Points on a hilly landscape, in no order, each with its height.
From any point a ball rolls to the lowest of the 2 points nearest to it. It stops when none of these is lower. Distance is the straight distance between rows; heights are no part of it.
q_843: [124 193  87 116  96 197 119 184  97 130 148 175 161  91 135 108  93 123
 102 143]  h=43.1
q_740: [113  84 136  73 111 107 134 106 110 125 175 147 147 177 151 153 155 130
 130 107]  h=40.2
q_309: [123 138 175 185 151 136 158 118 149 106  79  74 135  86 119 120 100 156
 141 100]  h=85.1
q_155: [142 132 105  95 138 139 142 174 117 145 123 141  90 159 175 151 127  77
  74 107]  h=84.5
q_599: [ 86 163 140 127 109 143 134 150 131  90 126 153 102 116 110 178 152 196
 119 117]  h=82.5
q_300: [ 92 154 159  86 175 135  71 132 136 124 144  94 143 121 147 120  83 178
 146 139]  h=13.0
q_393: [ 84 121 124 104 147 118 107 147 121 100 123 106  93 123 141 165  94  72
 126 130]  h=87.6
q_973: [123 118 139  99 136 139 131 127 137  91  94 125 131  91 121  93 134  89
 133 109]  h=42.4
q_292: [134 111 134 124 132 128 152 174 128 157 148  99 159 104  90 104 146  89
  84  91]  h=61.6
q_353: [173 127 132  81 148 135 114 138 140 114 148 111 156 100  60 122 160 177
 117  84]  h=62.1
q_936: [ 68 147 116 145  50 158 141 141 140 198 116 140 165 120 128 106 124 112
  91 164]  h=67.2
q_862: [128 119  85 191  97 119 133 131  99 161 136 109  71 164 129 115 132 106
 131 105]  h=74.9
q_329: [ 86 139 116  79 175 162  91 166  90  96 194 102 141 121 141 103  66 185
 138 132]  h=13.4
q_817: [123 186 105  80 155 172  77 169 109 106 163 151 127 114 127 139  91 172
 104 117]  h=40.4
q_89: [102 146 114 113 170 123 111 147 142 116 131  83 105 182 118 158 107 145
 157 193]  h=80.5
q_374: [119 146 145  87 125 135 109 147 136 150 131 149 152 133 143 109 141 152
  69  88]  h=36.2
q_251: [ 86 161 152 119  84 157  97 107 145 132 112 154 179 112 152  98 100 164
  63 118]  h=70.0
q_213: [128 120 187 111 122 121 134  94 140  75 120 131 159 103 154  83 129 182
 106  84]  h=85.3
q_518: [109 102 162 182 120  97 125 123  99 116 151 155 133  77 142 105 154  68
 211 132]  h=58.3
q_369: [174 116 105 115 111 130 208 155  83 140 172 143 163 187 141 135 170 109
 134 151]  h=57.7
q_941: [ 63 121 125 144  75 120 144 133 115 151 158 122 122 163 128 145 176  93
 156 149]  h=64.2
q_879: [154 165  94  93 150 176 135 208 110 117 163 112 119 164 126 147  83 164
 113 154]  h=71.8
q_117: [130 118 156 145 121 117 146 110 198 188  68 131 161  82 127  91 110 105
  91 137]  h=77.1
q_885: [140 147  93 111  59 189  73 120 146  97 121 164 116 119 103 158 111 152
  83 124]  h=46.1
q_301: [107 140 130 116 119 130 124 150 110 126 130 141 146 105 155  72 117 137
 148  90]  h=47.4
q_435: [157 117 119 199 142 109 136 117 138 143 108 135  97  98 101 141 134  85
 152 136]  h=51.3
q_468: [159 112 140 219 135  89 155 107 128 139 135 129  90 140 113 164 133  91
 103 143]  h=55.0
q_457: [ 86 103 150 128 120  95 116 103 136 129 158 152 111 165 165 178 161  96
 162 134]  h=49.7
q_487: [120 195  69 116 114 185  76 180  89 105 168 190 139  92 132 149  95 143
 104 117]  h=39.5
q_514: [150 104 122 182 158  92 167 120 109 111 139 101 101 172 153 123 101 174
 100  85]  h=47.5
q_433: [168 150 129 119 120 161 112 114 176 120  86 111 139 128  79 157 112 177
  64 138]  h=69.3
q_565: [130 119 122  95 153 152 164 154 139  82 150  90 152 150 106 141 114 161
 123 147]  h=64.4
q_913: [ 56 116 165 153 125 121 139 113 132 136 121 106 139 131 178  89  98 102
 106 148]  h=72.0
q_596: [ 98 111 156 127 122  89  90  83 156 185 117 109 122 116 125 112 156 106
 104  74]  h=77.0
q_617: [120 133 133 129  93 148 136 132 180 164  92 144 158 130 126 110 151  93
 121 152]  h=54.4
q_41: [ 54 155 167 142  90  92 138 113 111 162 153 136 139 150 158 120 158 188
 170  96]  h=43.2
q_111: [ 98 158 160 115 128 172 138 140 115  71 135 151 138  82 119 146 119 202
 127  97]  h=83.9
q_964: [133 170 112 116  97 185 124 140  91 102 191 188 166  82 106 136 144 194
 153  98]  h=30.4
q_388: [138 113 137 143 112 126 139  84 184 155  46 132 132  71 118 116  95  61
  95 118]  h=77.6
q_551: [ 70 135 147 108 129 122  76 114 151 106  92 113  70 124 114 188 108 163
 118 101]  h=83.3
q_230: [147 122 110 112  45 177  86 139 126 146 147 142 154 157  90 100 147 133
  61 102]  h=54.0
q_163: [192 110 141  96 145  99 122 105 144 140 128 101 165 106 106  91 148 125
 118  99]  h=54.7
q_870: [184 115  97 155 131 122 180 112 115 106 117 139 156 154 150 105 135 109
 144 169]  h=89.4
q_64: [151 104 157 162 127  97 136  60 155 134  91 118 146 107 141 105 126  96
  88 125]  h=75.5
q_929: [ 76  87 130  97 139 108 137 148 108 123 194 115 122 144 109 141 146 125
 180 101]  h=61.3
q_132: [102 116 116  95 114 117 190 137  87  96 168 143 137 158 134 162 142 152
 191 126]  h=32.5
q_361: [139 154 117 101 113 156 142 149 128 133 139 113 169 173 153 112 112 177
  77 135]  h=43.4
q_458: [130 124 154 193 140 131 156 119 156 111 120  78 128 115  74 113 118 193
 150 106]  h=84.2
q_395: [138  98  96 134 125 135 111 117 119  70 103  97 108 139 116  94  95 121
 176 140]  h=81.2
q_190: [ 36 108 184 143 105 123 140 115 112 111 131 118 114 119 162 121 118  96
 141 120]  h=73.2
q_605: [157 111 116 151 189  81 103 132 121 194 153 123 128 115 107 141 122  54
 129 172]  h=58.2
q_834: [ 92 110 112 123 142 108 177 159  89 102 160 121 107 167 137 149 125 185
 167  97]  h=37.4
q_757: [129 104 108 140 103 105  89 111 112 128 140  91  80 189 136 101 101 139
  83  96]  h=72.3
q_900: [ 82 126 157 127 105 112  86  80 137  91 135 101 150 122 146 111 124 177
 206 119]  h=40.0
q_285: [138 117 176 207 184  81 124 109 127 150 133 111 128  57 114 112 105  78
 185 137]  h=78.9
q_540: [132 145  95  82 153 124 132 160 123 144 145 135 141 135 117 153 159  74
 190 176]  h=89.5
q_284: [ 77 153 166 101 138 119  97 138 152 156 120 106 121  80  98 143 134 104
 166 113]  h=55.7
q_440: [181 164 101 119 141 130 120  92 150  99  43 140  91 100 136 140 119 169
 124 117]  h=49.9
q_26: [148 116 111 109  90 165 110 129 136 103 129 125 158 136 102 102 113 127
  97 115]  h=50.8
q_809: [142 198 119 141 143 172 159 178 121 112 111 171 154  77 125 105 135 171
 153 124]  h=47.7
q_760: [148 106 102 152 147 106  72  81 138 107  93  85 112 133  99  84  97 103
 159 150]  h=80.2
q_478: [157 103 151 136 151 113 157  59 139  84  79 136 152 110 170  99 105  82
  98 162]  h=74.0
q_732: [190 107 107  98 113 125 163 145 144 144 114 156 115 146 124 156 172  81
  83 106]  h=56.0
q_812: [ 82 121 131 128  82 107 149 104 111 156 155 133 155 163 179  89 137 177
 130 115]  h=45.0
q_470: [ 96 155 147 138  81 130 153 124  97 139 137 148 152 123 178  60 141 177
 128  85]  h=46.3
q_253: [185 106 110 168 110 103 127 125 116 185 134 191  89 111 121 134 169  59
 119 114]  h=43.3
q_343: [ 84 110 141 153 120  84 134 128  79 139 169 170 108 142 172 154 152  69
 160 145]  h=53.9
q_368: [178 100 134 182 152  76  75 148  92 193 182 168 100 101 151 104 106  71
  92 177]  h=51.7
q_397: [173  87 117 130 156  81  97  73 117 134 133 132  99 157 149 141 137 107
 131 116]  h=56.2
q_691: [148 126 128  75 118 151 142 154 140 118  97 159 118 112 116 146 151 115
  88  96]  h=51.6
q_355: [ 75 140 197 166  76 106 127  92 152 137  88 136 128  93 175 129 144 106
 164  95]  h=74.8
q_303: [ 84 107 156 107 104 140  68  98 126  73 158 125 136 136 117 142 103 191
 200  99]  h=38.2
q_914: [157 109  88 116 140 156 177 152 123  92  92 133 112 139 140 164 118  54
  99 144]  h=77.5
q_186: [131 152 137 105 124 145 118 133 141 156 160 148 164 152 156 119 107 207
  58  87]  h=39.8
q_770: [124 115 100 210 112  92 106  95 107 165 140 126  54 175 116 147 123 125
 162 145]  h=76.4
q_130: [136 107  90 101 102 153 168 146  77  60 154 143 135 137 122 127 155 135
 207 133]  h=27.6
q_525: [150 181 101 148 117 146  94 164 120 175 143 150 130 119  81 150 139 205
  87  92]  h=68.2
q_339: [159 144 133 111 151 123 121  87 124  78  62 129 122  72 163 100 120 157
 133 106]  h=48.2
q_782: [107 102 130 162 107 113 133 103 122 106 105 168  93 106 162 126 140  50
 145 128]  h=76.3
q_625: [114 190  89  94 154 185 112 184  92 118 195 168 169 110 120 159 106 191
 139 144]  h=35.7
q_43: [153 121 116  98 139 148 173 146 123 117 100 138  93 164 193 159 106  61
  65 162]  h=81.4
q_935: [102 155 172 122 147 137 156 166 152 164  95 133 158  76 115 125 142 110
 115 112]  h=52.2
q_196: [ 59 112 209 157 107 118 140  99 130 102 108 141 142  94 160 156 143  80
 171 115]  h=74.2
q_424: [134 143 137 113 120 152 133 150 165 153 130 105 185 180 146 123 127 141
  85 186]  h=47.8
q_767: [ 96  62 145 118 144 111 154 117  82  93 197 112 130 153 135 142 144 106
 188 136]  h=63.7
q_832: [146 170  92 104 161  90  91 149 134 198 122 106 122 137 149  96 119 119
 129 117]  h=62.2
q_87: [175 131 130  71 139 155 115 160 160 119 122 109 184  89 100  88 132 127
 110 134]  h=59.2
q_721: [105 130 131 108 123 177 117 133 104  53  96 118 103 100 147 131  77 172
  74 102]  h=21.2
q_638: [112 109 123 104 144 112 106 135 139 115 107 105  69 116 106 184 120 110
 109  91]  h=85.5
q_699: [192  98 118 158 172  78  73 124  75 166 185 150  90 128 131 120 121  93
 130 166]  h=48.8
q_342: [127 141 137 114  99 175 119 121 187 105  74 119 159 126 149  95  90 113
 107 192]  h=69.5
q_336: [111 163 105  61 151 138 141 176  99 100 187 153 135 152 156 158 120 196
 184 142]  h=34.9
q_124: [ 79 142 131 122 119 107 116 126 143 148 115 141 121 166 180 152 138 128
 155 140]  h=53.4
q_873: [165  83 133 135 126 129 190 148 111 133 131 140 146 124 135 132 127  25
  91 149]  h=49.6
q_156: [186  82 119 138 158 102 155 152 123 159 157 107 130 121  81 113 171  87
 104  88]  h=64.0
q_70: [164 178  91 123 120 156 115 176 139 174 133 141 118 137 106 143 134 151
  94 125]  h=66.3
q_934: [167  93  91 140 119 135 172 160  89 130 162 138 146 157 132 125 147  53
 123 153]  h=54.2
q_657: [143 137 109 143 171  88  95 136 124 183 148 117 113 141 127 118 132 104
 167 143]  h=60.8
q_181: [103 108 131 127  93 125  85  94 132  96 130 141 131 142 114 129 139 107
 163 144]  h=68.0
q_847: [128 109 115 157 102 118  82  59 147 107 102  94  90 162 137  94 107 112
 133 139]  h=79.1
q_401: [160 139  94 129 136 110 100 157 163 222 123 124 131 135 122  76 136  86
 111 116]  h=62.8
q_700: [132 140 131 107 112 164 191 190 143 150 138 126 174 126  98 118 173 106
  98 160]  h=55.3
q_165: [182 158 142 115 141 150 129 141 161  93 110 133 163  98  67 140 154 198
 133 116]  h=63.8
q_48: [120 105 137 138 173 106 151 138 108 110 154  78 144 127 105 108 132 156
 170 113]  h=82.2
q_688: [191 152 102 125 141 174 119 111 152  78  54 114 122  88  94 129 107 166
 126 139]  h=52.4
q_959: [118 104 110 149 153 107 181 141 111 137 144 111  97 194 129 153 107 189
 126  98]  h=42.7
q_902: [200 101 105 177 142  97 132 113 116 156 148 142 103 173 135 135 135 100
 140 174]  h=65.9
q_803: [169  90 159 197 152  81 129  87 130 150 150 164 112  70 132 111 141  73
 110 143]  h=48.0
q_9: [174 103 102  88 132 131 118 127 130 116 122 131  84 164 100 191 165  66
 124 136]  h=66.4
q_696: [110 115 139 139 142  92 120 126 141 161 132 104 105 162 102 169 145 124
 122 133]  h=63.0
q_74: [ 90 170 107 100 116 151 132 177 102 105 137 157 102 132 147 153 134 171
 140 124]  h=81.0
q_261: [ 89 119 146 138  98 140 138 125 128  76 116  94 108 119 126 131  91 172
  97 102]  h=10.8
q_147: [163 138 119 113 145 176 117 175 134 116 147 110 179 100  59 102  98 159
 109 152]  h=57.0
q_280: [140 148 106  91 160 121 125 169 136 196 121 144 104 134 151 151 141  58
  99 126]  h=86.4
q_608: [142 100 140 140 124 102  97  70  99  68 124 164  85 105 152 133 142  51
 153 139]  h=77.8
q_107: [ 74  80 139  81 120  87 110 110 103 119 169 178 100 163 178 165 140 113
 159  97]  h=45.3
q_466: [187  80 104 165 131 144 160 142 111 124 141 164 104 101 127 128 124  39
  88 170]  h=44.0
q_952: [133 129 106 100 140 176 185 188 106 108 167  92 144 178 124 146 110 145
  81 152]  h=68.4
q_17: [171 127  94 168 105 114 144 115 102 143 135 153  96 192 180 154 151 111
 136 173]  h=63.2
q_59: [144 157  96 145  88 189 108 138 120  63 106 164 101 141 120 168 103 181
  79 120]  h=39.2
q_82: [167 116 120  54 136 147  94 135 136 101 134 138 165  69  82  95 145 124
 122  90]  h=60.4
q_646: [130 121 154 149 123  99 119  96 142 172 124 139 144  90 131 100 177  88
 144  91]  h=77.9
q_555: [155 114 139 130 155 135 169  96 136  64  61  92 119  83 125 128 123 144
 108 106]  h=50.4
q_3: [177 121 110 100 166 101 159 129 130 120 145 139 143 130 117 133 161 123
 158 121]  h=59.1
q_708: [162 115 130 178 162 110 187 103 117  96  98 132 129 143 159 116 147 152
 141 140]  h=88.4
q_764: [157 118 122 110 145 171 163 198 152 155 134 115 154 126  97 119 130  77
  89 137]  h=58.8
q_232: [ 86 167 104  91 120 173 106 164  89 101 186 170 139 131 119 169 100 206
 182 132]  h=31.1
q_664: [130 134  91 148  90 132 115 136 135 123  99 125  76 168  98 181 115 158
 129 117]  h=76.0
q_710: [108 140 181 146 130 157 161 122 121  72 140 124 167  88 139  97 115 219
 127  91]  h=84.7
q_690: [158 156 134 114 168 148 100 114 160 103 109 102 139 100  66 158 124 194
 113 147]  h=66.0
q_706: [190  92 122 156 121 105 134 132 110 188 158 172 137 128  94 137 188  57
 134 159]  h=39.3
q_635: [172 117  74 146 140 123 125 131 109 148 113 150  78  87 134 102  95  27
 149 125]  h=36.0
q_571: [130 110 175 158 208  86 127 102 137 126 143  81 126  81 122 125 121 111
 151 124]  h=80.0
q_170: [136 117 100 200 115  93 184 120  80 130 147 105  98 181  99 148 138 150
 152 158]  h=57.3
q_237: [106 173 154 108 143 140 177 176 134 170 139 139 147 102 115 124 153 158
 113  98]  h=54.3
q_461: [133 137 101 102 102 195 126 132 112  33 103 154  90  93 112 147 105 163
 103 106]  h=30.5
q_686: [154 109 174 166 149 102 116  96 125 164 133 121 147  57 122  96 145  65
 174 108]  h=78.3
q_66: [ 98 102 139  97 129 109 116 152 119 167 161 115 138 154 151 125 132 146
  98  73]  h=31.5
q_915: [150  86  95  93 136 125 103 107 108  95 159 122  88 218 184 161 108  84
 114 157]  h=83.4
q_158: [ 94 165 180 161 121 148 129 135 154 100  89 108 130  69 131 104  94 143
 159 109]  h=85.7
q_888: [122 171 116 101 178 135 105 138 116  85 148 104 137 117 145 104  67 196
 134 144]  h=7.5
q_127: [125 125 153 126  94 139 114 102 142  95 146 139 182 132  91 115 148 222
 164 115]  h=33.0
q_677: [144 113 131  96 125 124 116  91 131  90  91 139  96 117 147 116 123 132
 111  89]  h=45.7
q_682: [113 127 142  87  96 168 119 120 146  85 122 146 131 101 106 133 143 137
  88 119]  h=47.0
q_620: [156  84 125 105 135 108 121 108 103 118 174 147 124 179 183 121 130  81
 122 163]  h=80.9
q_320: [163 146  89  67 144 138 178 183  92 119 159 146 131 166 140 167 151 179
 197 136]  h=37.7
q_125: [119 141 128 123 131 116  95  87 149 122  69 127  90 109 137 147 117  82
 161 153]  h=71.5
q_346: [106 107 170 132 112 132 138 104 136 115 141  94 173 132 133  63 119 154
 107  84]  h=85.8
q_148: [ 62 166 164 145 103 138 121 106 158 123  57 120  82  96 149 145  88 130
  96 115]  h=79.6
q_573: [125  85 150 100 121 101 155 106 140 148 166 105 182 184 107 135 164 192
 141 128]  h=42.2
q_623: [106 114  84 148  80 131  83 142 111 152 143 105  78 174 116  95 107 110
 127 100]  h=73.9
q_337: [146 129 126 120 157 124 122 107 126 126  83 119 113  60 153  81  95  74
 157 114]  h=40.1
q_313: [113 153 151 101 121 152  85 121 155 140 145 115 174 110  99  95 125 140
 159 130]  h=52.0
q_927: [ 95 122 164 168 127  94 118 141  86 139 180 161 115  73 148 147 152  48
 178 159]  h=56.6
q_683: [ 75  78 130 116 114 124 115 106 110  74 154 113 129 150 144 137 133 107
 153 124]  h=66.2
q_669: [111 130 118  27 133 134  79 106 122  90 140 142 132 131 183 138 119 139
 123 123]  h=29.3
q_918: [154 148 100 127 125 150 113 180 146 222 117 106 109 148 100 117 124 119
  79 115]  h=64.3
q_94: [ 88 114 126  75 159 127  95 154 122 123 187 109 112 141 149 105  75 184
 120  89]  h=18.9
q_552: [122 189 108 124 105 205  77 148 102  88 156 190 149  66  96 153 113 154
 142 104]  h=34.6
q_892: [109 152  97 150 119 133 108 136 138 133 116  99  99 159  91 157 115 159
 152 168]  h=78.2
q_975: [ 76 133 135  94 115 127  93 154 125 141 171 112 127 163 125 141  97 177
  98  99]  h=25.3
q_449: [ 88 126 144 155  73 126 137  93 143 114  73 168 103 115 182 121 124  99
 144 113]  h=75.3
q_218: [130 115 101 136  71 153  97 140 153 134 123 127 106 158  81 142 153 160
 114 108]  h=73.8
q_668: [125 171 121 116 101 147 101 159 136 155 153 139 154 120  67 149 162 192
 132 104]  h=70.1
q_109: [ 68 157 147 162 132 121 114 137 133 118  72 106  59 120 115 182  94 146
 124 110]  h=81.3
q_143: [122 160 144 171 144 118 199 150 162 162  71 135 130 108 122 138 143 150
 117 133]  h=57.8
q_758: [111 131 163 156 122 139 118  81 194 118  79  99 165 116 141 109  89 118
 130 184]  h=68.3
q_511: [101 124  96 157  98  95  78  87 123 152 104 127  69 155 138 124 121 111
 157 126]  h=78.0
q_727: [136  86 118 112 154 106 108 120 123 120 146  78  90 170 118 132 103 113
 105 108]  h=69.4
q_570: [ 62 129 168  76 160 114 122 147 126 127 171 116 143 113 121 152 146 162
 186  94]  h=59.3
q_7: [148 134  92 150  83 133 194 128  73 149 142 147 124 187 173 129 154 119
 129 161]  h=60.5
q_386: [119 159 113 137  91 164 166 152  77  91 179 158 163 119 111 121 133 219
 121 102]  h=25.9
q_728: [133 116 132 176 156  93 146 135 139 125 122  76 105 146 103 154 120 106
 114 158]  h=60.1
q_822: [ 66 152 177  59 161 118  80 128 136 140 142 133 126  93 134 167 149 124
 167  95]  h=57.6
q_507: [ 75 152 153 143  58 161 116 125 137 155 137 130 168 138 117 114 124 154
  64 148]  h=68.6
q_705: [ 80 122 130 108  95 162  71 128  96  89 185 156 138 137 106 168  83 217
 188 125]  h=35.2
q_379: [189 104 142 188 127  87 117  90 125 161 104 209  83  59 126 132 162  61
 118 127]  h=45.5
q_60: [ 82 145 159 143 123  97 100  87 136 157 139 120 136 144 148 124 145 171
 212 116]  h=41.5
q_389: [133 204 105 110 109 194 160 184 106 116 134 199 154  75 131 138 125 159
 121 144]  h=45.6
q_61: [172 150 108 131 135 195 114 149 157  86  97 117 154  82  71 103 113 148
 127 166]  h=54.8
q_46: [126  92 153 128 130 114 126  89 148 103 126 118 162 158 107 123 165 185
 150 131]  h=37.0
q_759: [173  83 142 159 156  81  95  61 120 138 142 131  89 102 122 146 138  77
  98 141]  h=51.9
q_785: [205 123  86  81 145 130 128 142 133 152 130 143  94 177 120 165 175  98
 121 105]  h=60.2
q_23: [135 132  87 126  65 191  48 151 121 129 160 148 140 128  93 121 115 156
  79 112]  h=50.7
q_164: [116 136 142 138 172 112 162 134 132 100  72  92 100  92 134 144 108 118
  99 110]  h=53.8
q_775: [156  85 145 174 159  97 191  90 105  76 119 136 134 116 169 105 158 131
 117  87]  h=87.4
q_789: [124 121 118 183 142 118 148 123 124 110 144  90 115 157  89 117 123 164
 185 119]  h=83.2
q_868: [ 97 136 156 175  87 144 131 106 144 100  83 102 115 133  92 119 128 163
 109 112]  h=19.7
q_577: [144 141  87 200 108 126 172 137 117 143 101  81 121 185  96 117 121 158
 137 163]  h=60.7
q_849: [156  90  93 149 105 121 115 119 140 137 103 125 105 142  82 137 147  84
 144 137]  h=48.1
q_748: [126 158 139 102 140 148 129 162 157 180 132 142 192  89 131  96 138 107
 133 137]  h=50.6
q_819: [109 113 160 153  56 147 168 111 124  90 139 149 169 138 110 126 164 224
 137 101]  h=29.6
q_349: [149 119 148 174 156 105 155 106 161 175 103 129 154 103 145  79 106  97
  78 128]  h=76.5
q_145: [ 97 130 133 100 128 143  73 129 154 144 105 112 124  99 104 105 107  93
 151 146]  h=53.7
q_463: [133  95 134 153 154  75 124  70 127 133 141 114 104 171 121 156 149 142
 147 133]  h=59.8
q_977: [ 82 169 124  70 134 129  85 151 140 133  93 162  80 139 163 196 113 137
  92 124]  h=77.4
q_654: [149  95 129  97 153  79 143 124 134 172 184 115 153 188 125 175 167 167
 145 139]  h=47.9
q_29: [148  92 108 206 142  89 175 122  76 122 148  95  57 177 134 141 110 145
 126 118]  h=52.3
q_674: [ 93 145 104 103  89 112 145 149  91 178 167 145 134 159 144 144 158 126
 163 135]  h=62.0
q_996: [149  91 162 153 123 110 170  96 111  96 127 114 161 151 172  70 136 148
 110  87]  h=86.6
q_958: [115 180 153 154 130 102 188 181 132 194 114 127 149 127 118 125 155 146
 112 125]  h=56.1
q_298: [122 197 144 108 137 151 156 166 137 151 117 163 181  86 157  99 134 159
 133 164]  h=49.3
q_614: [136 123 115 107  96 131 111 129 166 140 123 128 140 145  69 147 176 179
 156 119]  h=71.9
q_774: [107 138 130 151 124 141  92  85 172 157  70  81 123 108 137  92  68 126
  96 160]  h=66.7
q_746: [ 89 160 141 102 139 119  96 124 160 137  77 151  78 125 153 194 131  87
 131 139]  h=74.3
q_943: [127 148 146 164 166 113 180 131 146 117  59 101 110 132 130 161 123 169
 104 114]  h=57.1
q_797: [ 74 153 123  67 137 125  94 163 120 131 139 167  87 132 166 171 124 158
 133  88]  h=79.5
q_954: [133 121 115 108 137 116 102 133 147 155 156 110 171 119 102  68 133 142
 126 102]  h=53.3
q_881: [118 138 131  85 160 122 112 166 148 192 138 127 131 139 110 150 158  72
 153 137]  h=88.1
q_717: [128 132 139 105  99 162 172 158 164 152 112 132 195 129 141 120 129  99
  96 191]  h=51.8
q_575: [160 109 123  88 180 136 141 147 130  94 128  99 144 124 116 137 126 103
 147 142]  h=61.4
q_736: [123 105 135  38 150 102 120 101 140 113 148 156 130 149 175 164 151 124
 119 124]  h=34.2
q_324: [ 98 176 129 114 156 118 124 150 137 160 125 130 139 136 161 116 132 127
 157 168]  h=55.6
q_419: [124 157 110 210 143 116 157 120 132 134  87  81 133 152 140 106 103 163
 150 184]  h=62.7
q_994: [112 128 127  86 131 174 139 119 145  78  94 123 167 137 186 101 101 103
  98 173]  h=71.1
q_755: [ 99 128 178 134 120 120 129  79 173 132  57 123  96  73 150 129  89  95
  99 101]  h=78.5
q_400: [116 169 127 152 128  97 174 163 105 204 141 118 148 151 132 141 165 133
 151 168]  h=58.4
q_894: [115 134 142  74 162 136  93 116 144  75 109  82 148 116 131 125  90 146
 132 169]  h=19.2
q_367: [152  79 116  99 144  99  99  70  98  74 144 155 119 135 188 128 141  73
 144 148]  h=79.3
q_37: [187  79  99 166 134 120 114 107 111 122 118 157  93 111 135 103 106  29
 123 161]  h=39.0
q_842: [173 113 122 171 120 109 127  93 176 179  91  93 143 159 103  97 138 132
  83 137]  h=74.1
q_930: [168 110 119 104 139 145 143  84 128 100  95 126 153 122 176  76 100 114
 107 148]  h=72.6
q_845: [115 118 146 147 196 101 106 132 140 139 146  69 133 119  87 120 121 120
 175 135]  h=81.1
q_491: [127 162 115 130  84 135 187 159  73 125 150 132 135 129 107 119 159 192
 162 120]  h=20.4
q_200: [ 76 138 130 139  50 158 157 137 121 163 130 131 153 132 108 116 148 122
 147 148]  h=66.1
q_270: [208  85  91 102 157 160 156 143 114  92 122 139 111 148 109 182 149  59
 121 144]  h=73.0
q_404: [121 181 102 115 114  97 199 142  69 174 158 134 149 160 152 137 154 124
 191 162]  h=60.3
q_965: [126 142 139 142 161 102 152 114 152 154 106 130 150 142 137 140 152 118
 142 169]  h=58.0
q_863: [134 139  93 123  91 140 165 147  75 116 159 153 132 121 118  94 163 135
 186 124]  h=24.1
q_698: [ 92 134 151 144 108 123 107  85 166 125  97 104 110 123 108 146 129 115
 169 147]  h=69.9
q_541: [111 158 126 190 151 123 131 105 157 163  84  74 126 143 121 103  86 128
  96 165]  h=64.9
q_906: [110 135 156 141 119 109 109  94 171 186  93  96 137 150 123 115 124 136
  77 110]  h=75.7
q_884: [184  95 147  94 195 105 168 122 134 112 126 105 155 106  97 127 171 131
 119  97]  h=56.8
q_545: [161 123 120 148 113 157 119 113 165 145  94 107 122 169  92 119 105 154
  78 123]  h=72.2
q_876: [165 115 136 191 189  89 132 143 114 191 160 126 120 111 147 107 105  68
 100 185]  h=54.9
q_365: [118 146 107  78 133 151  81 120 139  78 123 132 124 141 148 111  99 142
 143 158]  h=24.8
q_247: [187  80 118 141 151  89 100 137  83 152 195 177 115 118 114 134 159  52
 124 159]  h=44.8
q_581: [165 102  83 152 106 125  98  96 139 115  97 135  81 141 131 134 109  59
 118 155]  h=43.5
q_175: [145 102 158 129 145 100 129 111 157 132 136 157 176 136 136 130 182  86
 136 154]  h=60.9
q_956: [ 73 158 167 138 104 135 133 109 148 138  87 141 156 115 188 101 108 133
 103 129]  h=70.9
q_215: [112 139 166 153  83 137 142 118 161 105 117 133 158 127 108 125 163 175
 105 112]  h=25.4
q_97: [179  81 102 142 163 106 136 146 108 143 155  68 110 152 109 118 115  87
 103 101]  h=66.6
q_515: [159  98 108 130 159 123 131 124 122 154  93 121  85  52 128 101  91  37
 116 101]  h=38.1

Call two points neighbours if one is among the 2 nearest of the other. Go from one point of each pair to the other, from neighbour to neighbour, staying as low as possible. Name the highest point that can't be avoided.
q_635 and q_706 -> q_696
q_232 and q_491 -> q_320
q_261 and q_888 -> q_654
q_682 and q_261 -> q_230

Where does a ball stop that starts at each point below?
q_596 -> q_635
q_551 -> q_491
q_346 -> q_313
q_892 -> q_706
q_774 -> q_491
